Each row is a point on a tangle of strands that fork, close into loops and nearly touch. The rows are in no order.
Two points are linked if the straight distance between their rows is under 67.6. Some points are linked to none.
J_254: [  3  -4   6  -2  -6  -3   9   9  11 -15   5  -8   3  -1  -9   3   0  15
  -2  -4 -14  11  23  19  -8 -13   0   4  -6   9   1   1   7   6   5  -3
 -11 -14  -5  -2  27  -2 -14  -5  -2   9  -1  30   0 -11  -2   6  -7   8
 -13  -9]
J_644: [  7 -24   9 -27   5  10  17   5 -10  -8 -16  25   4  -5   9  -5   6  -1
   3 -21   6  -7   2  -5  -2 -27   1   6  18  -4   4  10  10 -11   6  22
   3  23   8   0   0  19   0   6 -10   0   4 -18  -6   8 -16  -6  -7   2
   5 -10]
J_290: [ -2  15  10   6  -3  -1 -11   7   7   5  13  -3 -22  -6  -1  -8 -17   1
 -11  12   5  11  12  11  -5  19   3   3  -9   9 -13 -10  -3  18   7 -12
   2  -2  -3  -1  -6  -4  -1  -4  12   5 -11   5 -11   1   5  -2   6  -8
   9  11]
J_915: [ -9  -5 -18  -4  -9  -5  12  -1 -16   5  -4  10   4 -11  14 -10 -12 -14
  15 -15  21 -20 -11 -12  12  19   3   2  23  -6  11   1 -10  11   6  -2
  12   9   7 -13 -14  13   9  -2  -4  -6   9  -7 -19  17   9 -15  -6   9
  23  -5]
J_237: [ 15  -7   8  -5   4  -9   5  20 -16 -17   1  14   7  -6   5 -25 -15  14
  -6  -3   6  11  14  10   9 -11   8  37  17  15   1   2   9  11  13  -2
   2  12   1  -3  -8  10   6  -3  14   6 -15  -4 -18 -16   3  -2 -10   6
   9 -12]
J_733: [ -1 -22  -3 -28   4   8  26  13   0   0 -19  22   5 -20  10  -1   5 -18
  -2 -12  12  -7   7   6  -1 -29  -7   0  15  -4   8   1   8   3   7  21
   6   9   9  -2   5  12  -8  -2  -1  -2   7 -12  -9  13 -11  -6  -4   1
   5  -5]
J_894: [ -2  18   8  16  -7  -5   8 -16  28   7  11  -7  13  -4  14   2 -11  -9
   6  23  -8  15  -7  -7 -14 -13 -15   2 -15   2  -5 -11  11  13  10  -3
   4  -3   1  15  13 -29   3   4   1  -3   7  16  14 -17  -6  25  12  -3
 -14   8]
J_969: [ 14 -10  11  -8   5   1  -2  16 -14 -20   4   0  -5  10 -13  -8   3  31
  -7 -20 -14  -4  22  -6   1  -4   0  14   5  12   3   2  -4  -2 -12  -3
  -5  19 -13  -1  -4  26   8   6  -7   3  -7   5   1 -19   5   3 -18   5
   6 -19]
J_870: [  0  16  18   4 -23  -8 -17   6  -1 -13  17 -16 -26   8  -1  10   4  27
 -19  -7  -5  -5  10  18  -7  15   7  -9   1  -4  -7 -12  -6   3  -7 -12
  -3   9 -15  -7  -8  22  -3  12   1  10  -7  11  -6  -3   4  -2  -8   5
  10   3]
J_779: [ -1   0  -2 -13  28   4 -16   8 -24   4   0   0 -22  20 -26  14  11  -1
 -12 -10   5  -8   4  -7  14  18   5  -7   6   2 -12  15  -2 -34 -16   0
  -3   4   9  -9  -8   5  -9   4  -4  -3 -23 -24  14  18 -11 -11   3 -12
  -7   9]
J_938: [ -1  14   4  15 -23   2 -12  -2   1   1  16  -5 -27   5   3   2 -14  15
  -1   9  -8   5   6   5 -14  16   8  -5  -2  -4 -10  -5  -2  15   4 -12
   4  -3 -13  -2   0  -1   3   4   4   7  -3  11  -7 -10   7  -2   5   5
  12   9]
J_72: [ -8   7   3  -5  -4  -8  -4 -28  14   5   1   4  10   5  22  16   1  -3
  -8   7  -6  -2 -19  -1  -4 -23 -10 -13  -7  -4   5 -14   4  -3   0  17
   3  -1   5  19  -1  -2   9   4  -5   2  13 -11   7  -6 -10  12  14   0
 -10  22]
J_955: [  4   9  11  20   2  17  -2   6  18  -4   6  -8  -5  11  -8   5  14   7
   5  22 -10   4  13  -3  -3  -8   4   0 -14   6 -15  14  15 -18  -2 -10
   5  -4  -5   1  19 -23 -21   4 -12  -1 -18  17  23 -14 -19   9   0 -13
 -30   0]
J_761: [ -9 -15   1  -6 -35   1   9 -14   7  -8  -6  15  -4   2  24  -3  -2   8
  -2   1  -3  -8 -18   9 -23 -21   3  -4  13 -16  13 -12  12  16   8  14
   7  -1  -3   4  12  13  -6   2  -4  11  17   2 -13 -10 -13  -3   9  11
  14  11]
J_231: [  4  13   4  19 -15  -3 -16  -4  -5   6   7 -11  -3  -1   7  -6 -10   7
  19   3  -4   4 -27   1  12  17  11  -5   7 -12  -3  -1  -2  -4  14  -8
   6 -15  -2  -8  -3  -3   3  -1   1   1   9   9   4   7  17  -1  -1   9
   3  -8]
J_354: [ 12 -11  -8 -17   5  -4  -1  27 -14   4   2  -8  -7 -11 -24   6 -10  -6
 -12  -8   7 -10  26  11  14  21   5   7  14   8   0   4   0  -2   0  -1
  -1   3   2 -12   0  12  -5  -7   5  13 -18  -3   1  13   7  -2  -9  -2
   3  -6]
J_461: [  8  -9 -11   0  20   3  23  -6  -1  -4   9   5   3  -6 -18  -6 -16   5
   4  -7 -17  16  22  -1  -8   0  -5  18   6  15   6   1   0  23  -4  -9
  -3  -2  -7   2  18  -6  14 -13  11 -13  10  11   0 -23  16   1   7  -1
   3  -5]
J_649: [ -3  -2  -2  -3 -15  -8   8   3 -26  -7  -2  22  -3   0  22 -18 -11  -2
   8  -7  22 -12 -16  -2   8   9  16  17  31  -6   5   4   0   6  12   4
  12  12   7  -5 -18  15   9   3   4   8  -3 -17 -25   6  -6 -18  -5   8
  28   1]
J_820: [ -5   1 -26   1   8  -2   6  -9 -10   5  11 -20  -5   2 -25  14  10  -1
 -16  -8 -11 -12  15   7 -11  22   1  -8   1  10   6  10 -16   9 -28 -17
  -6 -12  -6  -8   6   2   6 -20   3  -2   0   7 -13 -10  14  -2   0   7
   8   3]
J_196: [ 11  -2  16   1  -4  18  -4  15   1  -6   1  20 -24   2   9 -14 -25  13
   2  20   2   8  23  -6  -9  -7  17  18   4  12  -9   4  21  13  11  -1
   9  19  -5   4  -1  -5  -4  13   3   3 -20 -12   3 -15 -19  -2  12 -12
   7  12]
J_869: [ -9  -6 -23  -4   4  -1  16  -4  13  16   4   0   7  -7 -12   7   1 -22
   0  10  -2  -7   7  11  -7   4  -2  -6   1   2   7   6   2   6   4  -5
   4 -22   3  -8  16 -17 -12 -16   4  -2   5   9  -3   4   1  -1  10   1
  -7  10]
J_477: [ -7 -17 -27 -13  20  -9   7  -1 -10  -4 -13 -11  21 -10 -16  13  24 -19
  -7 -21   6  -8  -8  11  15  -3  -6  -7  -4  -3  21  -1 -16  -3  -9  10
 -13 -12  10   0   3   2  -7  -8   4 -12   8 -10   3  17  12  -6  -7   5
 -11 -13]
J_952: [-17  14  -5  13  -5 -17 -13 -18  -2   4  -2 -12   4 -11  14   1  -6  -9
  11 -14  10  -6 -41   7  23  19  11  -8   1 -16  15 -13 -14  11   7   8
   0  -7   5   1 -15  -5   4  -7  10   0  17  -9  -7  19  17 -10   9   3
   4  13]
J_230: [ -2  11 -12  -1  22 -11   4  -8  13  10  -7 -17  23 -12  -5  -1  12 -18
  -7  -4   6   5  -4  -2   6  12 -17  -1 -20   9   7  -7 -15  -3 -12  -6
  -9  -2   4   3 -11 -12  11 -10   5  -9   8   0  -1   7  20   9  -5  -2
  -9 -12]
J_794: [-10 -12 -10 -24   6  -6  24  -1  13   0 -16   9  15 -23   4   8   5 -24
 -11  -6   7   2  -2  17   1 -28 -18  -7   3  -2  13 -16   4  12   3  22
   1  -6  10   8   7   0  -5 -11   7  -3  13  -6  -7  11   0   1   4  -3
  -8   7]
J_621: [ -9   3  -1   3  -4  15  -8  -7   9  14   2   6 -15  16  -4  10   6  -2
  -5  19  -3 -12  -1  -4 -16  -2  10 -13  -5  -8  -6  11  12 -13  -4  -1
  10  -5  -4   5   5 -12  -8   2  -2   7  -5 -11   9   0 -26  -4  18  -7
  -8  31]
J_173: [ -6  -2 -19   5   6  -7   1  -9  -6   8   7 -12   7   5 -22  11   8 -13
   1  -3 -12  -7  -5  17   4  12   7 -11   1  -3   9   8  -5  -5  -2  -9
  -9 -31   4 -11  21 -13 -11 -17   1  -5   3   8  -2   7   9  -3   7   9
 -16   5]
J_782: [  9 -20  16 -13 -15   5   5  -3 -19 -10  -8  19   1   6   3  -6  21  10
   9 -21  -2 -14 -18  -7  -8 -21  13   3  16  -9   4  15   6 -30   9  21
  -3  16   4   0   2  20  -8  11 -19  10   3 -13   2   8 -18  -4 -18  16
   2 -18]
J_214: [ -9  -5  -7 -20  13  -3  -2  13  -9   1  -1  -7  -9 -12 -29  12  -2 -13
 -12  -5   7  -7  14  30   8   8   6  -4   2   1   0  -7   1   4   1   4
 -10 -15   5  -4   9   4 -14  -7  18  13  -3  -7  -5  17   3  -4   3   1
  -5  12]
J_35: [  9  -4  -1  13  -6  25   8  10  13   2  -1   2  -4   8  -4   1   7   5
  17  22  -2  -5  22 -21  -9 -10  13  11  -3   7  -6  26  23 -18   0  -3
   8   3  -5   0  16 -20 -10   8 -15  -3 -12  10  25 -14 -18   7  -3 -10
 -26  -8]
J_623: [  7  -7  -4  11 -25   4  10   9   6   3  -4 -11  21  -8  10   4  19  -5
  13   8  -2  -6  -8   0  -2  -9  -9  -4   6  -6   6  15   4 -14  18  -2
   1 -18   0  -6  14  -3 -11   0 -17   4   8  31   4  -4   1   3 -11  18
  -6 -33]
J_958: [ -3  -1  -5 -10  32   7  -7  -5 -15   8 -10   6   0  19 -16  12  18 -10
  -1 -10   5  -7  -7 -22  10   7  -7  -8  -1  -5 -10  17  -8 -35 -17   3
  -2   4  16  -2  -8  -2   2   3 -10 -11 -13 -28  10  14 -13 -10   3 -16
  -5   7]
J_934: [-15 -12 -15 -23  12  -3  15 -14   6   0  -8   2  13  -8  -2  17  11 -15
 -18  -7   3  -8  -5   8  -5 -20 -18 -14  -1  -1  13  -8  -4   7 -13  18
   0  -4  11   7   0   6   1 -14   6  -1  14 -13  -5   4  -6  -3   8  -3
  -1  19]
J_681: [  2   2 -23  10   7  -8  -5  -6 -13   8   9 -19   8   3 -18   0   5  -7
   9  -7  -6  -4  -9   4  17  26   7  -5   1  -1   8   6 -10 -10  -2 -12
  -6 -23   0 -14   7  -9  -1 -11   2 -11   3   5   5  11  23  -3  -2   7
  -9 -10]
J_241: [  1 -21 -22  -8   9   0   6  -2 -18   1 -11  -1  12   1  -5   9  21  -9
   7 -17   1 -20  -8  -7  11  -4   1  -7  10  -6  18  15  -9 -21  -4   9
  -8  -8  11 -10   7   6  -3  -1 -11 -12   2 -10   5  15   5 -10  -7  10
  -6 -16]
J_447: [  8   3  17   7  -1  13   5  10  22  -9  -5  14   1  -7  17 -13 -14   8
   8  22   2  16  20  -8  -7 -20  -6  15 -12  14 -10  -7  16  17  11   2
   4  12   0   7   4  -9  -5  12  -1  -1 -12   5   7 -15 -14   5   6 -14
   2   2]
J_830: [  4  10  10   4   0   0  -5  11   3   5  15   4 -32  -1 -13 -13 -31  -5
  -7  24   0  12  19   6  -4  22  14  17   0  10 -15  -3   3  19  14 -16
  11   2  -6   6   3 -19  -9  -3  13   5 -20   4  -1  -1   0   3  14 -15
   5  14]
J_414: [ 11   7   0  11  15 -10  -4   1  -1  -9  12 -10   5  -6  -8 -20 -17   4
   6  -6  -3  20   8   0  11  19   3  17  -8  12  -3  -6  -8  16   1 -16
  -8  -1  -6  -5  -5  -8  16 -12  17 -13   3  12  -8  -4  33   6  -5   3
  -2 -14]
J_183: [ 11   4  16   2   0   6  -1   7   9   9 -11  12  11  -8  26  -4  -4 -10
  16  10   4   8 -18 -12  15 -20  -6  -1   2  -5  -7  -3  12 -22  16   9
   7   7  10   4  -4  -5   2  19 -13  -3   1 -10  12   9  -5   9  -1  -6
  -5  -9]
J_440: [  8  -4  -2  15 -21  21   6   7  10  -5   0   2  -1  14  10   8  10  12
  16  14  -4  -8  20 -26 -20 -11  -2  -2  -2  -2 -10  22  11  -6  -9  -8
   4   4 -10  -1   7  -3  -1  20 -18   0  -4  20  13 -23 -15   4 -10   2
  -6 -12]
J_797: [ -8   6   3 -15  27   3  -4  -9  -2  14 -15  13   5   4  -2  15  15 -19
  -2  -6   6   0 -12 -13   8 -13 -13  -8  -5 -11  -3  -1  -3 -26  -8  14
   1   4  15   9  -8  -4   2   6  -5  -4  -3 -33   7  20 -13  -2   9 -17
  -7  17]
J_879: [ -4   7  -2 -11  14  -5   7   9  18  12 -12  -6  20 -19   4   0   8 -26
  -9  -2  19  11   5   2   3   1 -24  -3 -19   8   1 -10 -12   3  -2   2
  -7   2   6   4 -19  -4   2  -8   4  -4   3  -1  -5  12  10   5  -9 -10
  -3  -9]
J_866: [ 17 -13  21   2 -13   8  -6   0 -14 -13  -4  11   4   8   7 -11   9  22
  16  -7 -11  -2 -18 -12   2 -14  10   6  11  -2  -1   6  10 -28   7   6
   1  13  -3  -2  -2  14   1  14 -16   7  -2  -2  10  -6  -6   1 -17  18
   0 -19]
J_351: [ 17 -18  13 -11  11   5   9  15 -13 -18  -4  15   2   1  -5 -16  -8  26
  -5 -16  -6   2  21  -3   3 -20   1  27  11  17   5   4   6   9  -1   0
  -1  22  -6   1  -1  21  10  -2   0   3  -4  -2  -6 -25   1   3  -8   2
  10 -14]
J_638: [ -7  14   9   9   2  13 -12  -9   8   8   8   5 -28  16  -4  -2  -7  10
  -4  21  -5   3   8 -13 -23  11   2  -7 -10   0 -15  -1   1   1 -12 -10
  13  11 -11   9  -7  -7   4   9   2   2 -11 -11   5 -10 -23  -1  11 -11
  10  31]
J_905: [-11  -2   3 -13   3  -3  -6   2  -7   3 -18  11   3  -5   4   8   9 -16
   4 -13  19  -4 -12  -2  16  -7  -2 -14   3 -18   4  -4  -9 -11   4  20
  -2   4  11   3 -14  10  -4   7  -1  -2   4 -21  -3  30  -6 -11  -4  -6
   5   8]
J_705: [  7   4  -1  15  -7   7  -5  -7  -2  -2   9   4 -15   9   2  -5 -12  18
  12   8 -14   4   5 -16  -6   5   5   2  -1  -2  -9  -1   1   7  -5 -11
   1   7 -14  -2  -2   3  16   9  -1  -1   2   5   0 -15  11   0  -2   7
   9  -3]
J_633: [  7  10   1   6  19 -10  -3 -11   7  -1   1  -9  13  -6  -1  -9  -1   2
   3  -2  -3  12  -9  -6  12   9  -6   5 -15   9   1 -16 -10   3  -8  -8
  -7   3   1   5  -9  -7  20  -1   6 -10  10  -2   1  -2  23  11  -1  -1
  -6 -10]
J_236: [-13  -4   1 -18  -2 -16  -3 -23   6  -6  -5  -4  18   1  12  16  16  -4
 -20  -5   0  -5 -17   4  -3 -22 -12 -17 -10  -6  14 -12  -9  -1  -8  25
  -6   0   5  20  -7  10   6  -3  -3   3  13  -5   1   2  -4   8   0  -2
 -12   9]
J_454: [ -6  -1  -7  -6  -2 -10  -7   4  -5  -5   0 -19   3   3  -8   1  18   7
 -15 -18   4  -8   3  11   2  14  -2 -12 -13   1   7  -1 -17   1 -13  -2
 -14  -1  -6  -1 -10  14  -4  -2   3  -1   3   6  -3   8   8  -3 -15   7
  -1 -13]
J_175: [ -5 -14  -1  -8 -27   7   3  -8   5  -7  -1  11 -14  13  10   3  -1  22
  -3  -3 -12  -5   3   1 -27 -19   5  -3   5  -8   7  -5   8  11  -8   7
   1   3 -11   4  10  14   1   7  -4  11   9   1  -6 -18 -15  -1   7   5
  14  10]
J_854: [ -1   6 -13  -7  36   4  -5   1 -13  11   2  -6  -1   4 -25  -1  -2  -5
  -4  -8   8   3   7 -14   9  32  -6   6  -1  12  -5   3 -14  -9 -17 -11
   1   6  -1  -7 -13   2  12 -11   6  -9  -5 -18  -1   7   8  -6   0 -11
   7   0]
J_311: [  5 -10  -1 -10   6  -6   1   9  -7 -12  -1  -8   6   7  -8  -8  14  20
  -7 -22  -4  -5  11  -4  -1   4  -3   0  -7   7  11   2 -15   1 -14  -2
  -9  10  -8   3 -11  23  10   3  -5  -4   4   7  -3  -6   9   2 -18   3
   4 -24]
J_376: [ -7  27  19  10   6  -2 -25   3  -1  13  -1   2 -11   2  13  -9 -12  -7
   2  10  20  11 -22  -3  17  14   1  -6 -11  -8 -19 -11  -5  -7   4  -2
   7   5   7   2 -28  -3   3   2   6   3  -8 -18   0  22   0  -7  10 -23
   4  17]
J_293: [ -2  -8  -1  -9 -15  -4   9  -5  -8 -12   2  10 -12   7  10 -11  -8  20
  -7  -7  -6  -4   6   4 -18  -7   5  10   8  -1  10  -8  -4  28  -8   0
   0   8  -8   5  -2  23  11   0   2   4   9   2 -21 -19   4  -1   5   2
  27  -1]
J_91: [  9 -22 -16  -6  -5 -10   2  23 -27  11  -6  -4  12  -8 -15  -3  -9  -5
   1 -14   7 -13  11  -7  18  25   3  15  26   5   8  14  -1 -12   6  -1
   2   8   4 -20  -9  11   0  -7  -3   2 -10  -2  -1  12  13   2 -20  12
  10 -15]
J_246: [ -4   7 -25  10  -1  -6  -1 -17 -14   4  14 -16  -8   5 -15   6   3  10
   3 -10 -13  -9   1  -3  -1  28   8  -7   0   0   6   4 -17   7 -17 -14
  -6  -8 -11 -10   0   1  16 -11   5  -5   9   3  -9  -4  27  -5  -1  11
   8  -4]
J_171: [  6  23  15  20  13  -6  -3 -11  18   2  13 -12  14   4  -3  -2  -6   1
  13  18 -20  20  -8  -8  -1 -13  -9   6 -20   6 -12 -10   8  -4   2 -14
   0  -4  -3  10  18 -32   1   5  -2  -2  -2  15  19 -12  -1  24   4  -7
 -22   2]
J_715: [ 14  10   9  24  -9   1  -8  -9   2  -4   9  -1   0   2   9 -12 -15  12
  23  12 -14  12 -18 -11   7   1   7   4   4  -8  -6  -3   5   5   8 -10
   5  -4  -6  -4   2  -9  13   7   1  -2   9  12   5 -10  19   8  -2  10
   3 -12]
J_513: [  1 -14 -12 -14   6   0  19  -1  -4  -3   5   3  -3  -5 -10  -4  -9  11
  -9 -12  -8   1  19   8  -9  -3  -1  10   6  11   9  -4  -5  26  -9  -2
  -4  -2  -5   1   8  11  11 -12   7  -4  11   4 -12 -16  10  -3   7   0
  19  -2]
J_27: [-22   8   0   4   1 -10 -23  -5 -11  -1 -14  -5   0  -6  -5  10   6 -11
   1 -16  16  -2 -34  13  28   4  11 -14  -2 -22  12 -12 -13  -3   4  24
  -8  -4   5   4 -14   5 -10   2  11   7   5 -18   5  31   0 -14   5   3
  -1  15]
J_427: [-10  20  17   2  -4  -4 -25  18  -2   3  -8  -4  -5 -10  10  -3  -3 -13
  -9   1  30  14 -13  14  20  12   2  -9 -12 -10 -15 -11  -7   1  11   5
   0   3   4   0 -29   7  -9   2  12   6  -5 -10  -9  27   0  -8  -1 -13
   4   7]
J_831: [  2  -3   3  -3   6  16  -3   1  -6  10   4  18 -32  10  -4  -8 -24   4
  -1  18   3   0  18 -16 -12  14  14   9   7   7 -10   4   7   9  -1  -7
  11  20  -4   8  -4  -5   6   7   4  -2 -12 -21   3  -8 -19  -6  18 -17
  16  22]
J_923: [ -3  -2 -16   3   3  10  22   3  20  16   1   3   1  -6  -8  -3  -4 -18
   3  22   1  -1  25  -4 -15   7  -5   6  -2  10   1   9   5  12   3  -8
   8 -10  -3   3  12 -21  -8  -7   0  -6  -2  14   8  -8  -7   3   4  -8
  -4   1]
J_594: [ 11  20  21  17   9   7 -12   5  19  -7   4  -7   6   5   4   1   8  13
  10  19 -13  12   0 -13   5 -16 -13  -2 -22  12 -19  -6   8 -16  -1  -5
   2   7  -2   7   4 -16  -5  16 -10   0 -13  10  24  -8  -9  16  -5 -12
 -18  -4]
J_233: [  5 -15  -8   0 -24  14   6   5   2  -4  -4   5  -1  20  10  13  19   5
   9  -4  -4 -21  14 -21 -21 -10  -3 -11   7  -9 -10  30   3 -12 -15  -5
  -4   0  -3  -2   4   5  -4  16 -26  -1  -1  16   1 -16 -20  -1  -8   1
   1 -12]
J_635: [ -3  -9   8  -9  17 -24  10  -7   3 -20  -7   5  16  -9   8  -6  -8  -7
  -2 -16  -3  18 -15  27   7 -18   5   8   3  -4  17 -23   4  17   9  15
  -5  -5   8   9  16  -3   6  -8  13  -6  20  -4 -16   2  11  -1  11   1
 -13   6]
J_970: [  0  15  24   7 -14   1 -28   8  -5  -9  10  -8 -25  10   2   9   4  25
 -11  -1  -4   1  -7  17   8   6   9 -14   1  -9 -12  -8   2 -17   5  -2
   0   0  -6  -6  -7  14 -10  15  -2   8  -9   2   7   7  -8  -8  -3   3
   0  10]
J_315: [ -9  15  11  -5   0  -2  -8  15  15   5  -2  -8  -2 -15   1  -3  -2 -11
 -18   2  20  12  10  16   0  10 -11  -5 -20   9 -11 -13  -7  13   3  -3
  -7   0   1  -1 -18   1  -4  -9  14   6  -5   3 -12  12   4  -2  -4  -7
   2   4]
J_994: [-10   3 -24  18   7   9   2 -12   1  16   2 -15  -4   7 -14  14  14 -23
  -9  13  -9 -21   5  -7 -13  26   1 -13  -3   3  -3  22 -13   1 -26 -20
   4 -15  -5 -11   3 -13  -4 -18 -10  -7  -6  15  -9  -9   1   6   6   3
   3   5]
J_710: [  6  -4 -12  12   7  -8  15 -12  -7  -5  15   2   3  -4  -8 -12 -22  -3
  15  -5 -16  14   8  -4  -3  13   3  17  10   1   7   1  -3  26   4 -15
  -1  -6  -7  -5  14  -8  17 -12  14 -14  17  19  -8 -10  37   3   2  13
   4 -12]
J_369: [ -6  24  20  12   9  -6 -18 -10  11  10   5   9  -7  -1  16 -11 -17  -6
  -3  17   7  15 -25   7   6  -1   0   6 -13  -8 -15 -21   1   8  11  -1
   8  -1   7  10 -11 -16   5  -3  15   2  -7 -16  -5   9   0   2  22 -19
  -1  28]
J_409: [  1   6   2  11 -11  -3 -23   3 -17  -1   0 -15  -8  10   0   4  10  13
   4  -8  -1  -5 -22   5  16  13   9 -16   5 -10   1   4  -7 -25   2   1
  -3 -11  -2  -8  -4   9  -7   9  -7   0  -2   0  15  14   3 -10 -10   9
  -3  -7]
J_600: [ -6  16   2  15 -18   5   2 -19  26   4   7 -10   6   4  18   9  -2  -2
  -7  28  -2   5   2 -17 -27  -8 -19 -10 -18   3  -7  -4   7  10  -5   0
   3   4  -3  14  -3 -14   4   2  -2   2   1  14  11 -22 -14  16   7  -4
  -1  11]
J_611: [ 19   1  28   7 -11   7  -7  -2  -5  -5 -10  13   9   1  26  -9  -2   9
  23   6  -3   5 -31 -18  12 -19   6   0  10  -6  -7   0  13 -28  11   6
   9  14   7   4  -8   3   7  22 -15   4   3  -8  13   1  -7   5  -8   7
   1 -15]
J_562: [  1   5   4  -2  10   3  -1  -7   9  17  -8   9   9   0  14   9   9 -11
   7   6  -2  -2 -16 -11   8 -17  -9  -7  -7  -7  -3  -2   6 -26   3  10
   2   1   9  10   0  -9   2  14 -10  -3   2 -17  14  10  -9   5   9 -10
 -13   9]
J_343: [  7  -6   8  -8  22   2   1   4   5  -4  -1  11  -1  -5  -8  -8 -13   0
   4  -3  -5  18   6  13   9  -9   5  13   0   8   0  -6  10   0  11   3
  -3  -2   2  -3  13  -6   1  -7   7  -4  -3 -10  -1   0   3  -1  10  -8
 -11   3]
J_648: [ -3  13   1   8  -6  -1  -3 -24  12  -2   5  -9  -5  13   6   4   1  14
  -6   9 -11   2  -1 -15 -20   1 -11 -16 -16   3  -5  -7  -7   5 -21  -4
  -4  11  -7   7 -12   1  19   0   0   1   5   4  -3 -16   1   6   1   1
   7   7]
J_708: [  4  -8  -2   2   0  16  22   6  19   3  -3  15   0 -11   7 -11 -14  -1
   9  19   1   8  28 -11 -14  -8  -5  16  -1  11   1   2  15  20   2  -1
   5   7  -4   8  10 -13  -4   4   0  -8  -2   8  13 -18 -11   3   5 -10
   2   0]
J_504: [ -5  17  27  13  -3  -2 -11  -7  23   3   8   2  -2   2  10  -6 -17  -2
   0  23  -4  20 -10   7 -11 -12  -3   2 -18  -2 -13 -17  12  13  18  -1
   8  -2   1  13   9 -24  -7   0   9   4  -6   2   7  -7 -14  10  21 -13
 -10  27]
J_404: [  1 -17 -20  -8  12  -5  -2   9 -24   7 -12  -3  18   2  -9  -1   6 -12
  11 -21  14  -8  -7 -15  26  15  -4   2  13  -3   8  14 -11 -23   1   7
  -4   6  10 -15 -13   7   1   0  -6 -15  -2 -12  10  22   9  -6 -18   7
   1 -21]
J_598: [-15  -6 -13  -5 -31  -7   4 -12   6   3   2  -6   4  -2  11   6   2  -1
  -5  -1   3 -14 -12   9 -15  -5  -4 -14   4 -11  12  -7  -3  17   7   6
   2 -10  -3  -5   3  10  -3 -10  -1   7  18  14 -15   3   3  -3   2  12
  13   3]
J_457: [  0 -11  -4  11 -32  11  -2   6   3   1  -2  -9   6   9  15  20  27  -3
   2   4  -3 -20  -7  -3 -12 -10  -5 -19   3 -13  -2  22   4 -13   3   0
  -2 -14   1  -6  10   1 -17   4 -23   6   4  24   0  -7 -14  -1  -1  10
  -7 -14]
J_697: [  2 -11  -4  -1 -17   0  20   3  16  -1  -3  -1  17 -11   8  -1   3  -3
   9   2  -4   4   4  10  -7 -15  -6   2   4  -2  10   3  10   5  17   2
  -1 -16  -2  -4  23  -6 -10  -4  -8   4   9  26   0  -6   1   5  -4  13
  -7 -15]
J_88: [ 10  -3   1  -2 -14 -13   8  13 -24 -10   4  21   1  -3  17 -24 -14   7
  -4   2  15  -2  -1   4   2   0  13  32  27   4   2   3   7  10  17  -1
  10  11   5  -1 -16  12   8   2  15  12 -12 -10 -24  -6  -2 -13  -8   9
  23  -5]
J_992: [-13  -4 -23  -2  12  -8 -10   2 -14  -2  -8 -22   7  -2 -22  15  24 -18
 -18 -19  11 -12  -4  18  12  14   0 -14 -11  -2   9   3 -20  -2 -13  -1
 -17 -16   6  -6  -5   5 -16  -7   9  -3  -3  -3   1  22   8  -8  -9  10
  -9  -5]
J_459: [  1   2   6  -8   4  -7   2  14   3 -12   9 -15  -8  -4 -23  10   1   7
 -16  -5  -8   4  25  32  -1   4   1  -3  -3   9  -4  -3   2   4  -3  -5
 -14 -15  -2  -3  17   3 -16  -3   9  11  -8  19   0   1   0   2  -6   5
 -14   1]

A fork is a point with three links, a tip a point with one. Leave the first point through the second and follow the links. Name the first fork or tip that comes.
J_782, J_644 | J_562
J_598, J_761 | J_315
J_254, J_459 | J_915
J_173, J_869 | J_621
J_638, J_831 | J_994
J_404, J_91 | J_894
J_879, J_230 | J_598

A tip is a point with one link. Name the tips that can be reached along the links from each point below, in the order of the rows.
J_504 | J_915, J_830, J_598
J_869 | J_621, J_994
J_905 | J_779, J_952

A piece is two or more points that can be reached from each other along the links. Count, over all rows, the pieces, the separate loops (a circle has one, a figure eight two, a Y none), the forks (points with three links) and the tips (points with one).
pieces | 3
loops | 3
forks | 7
tips | 7
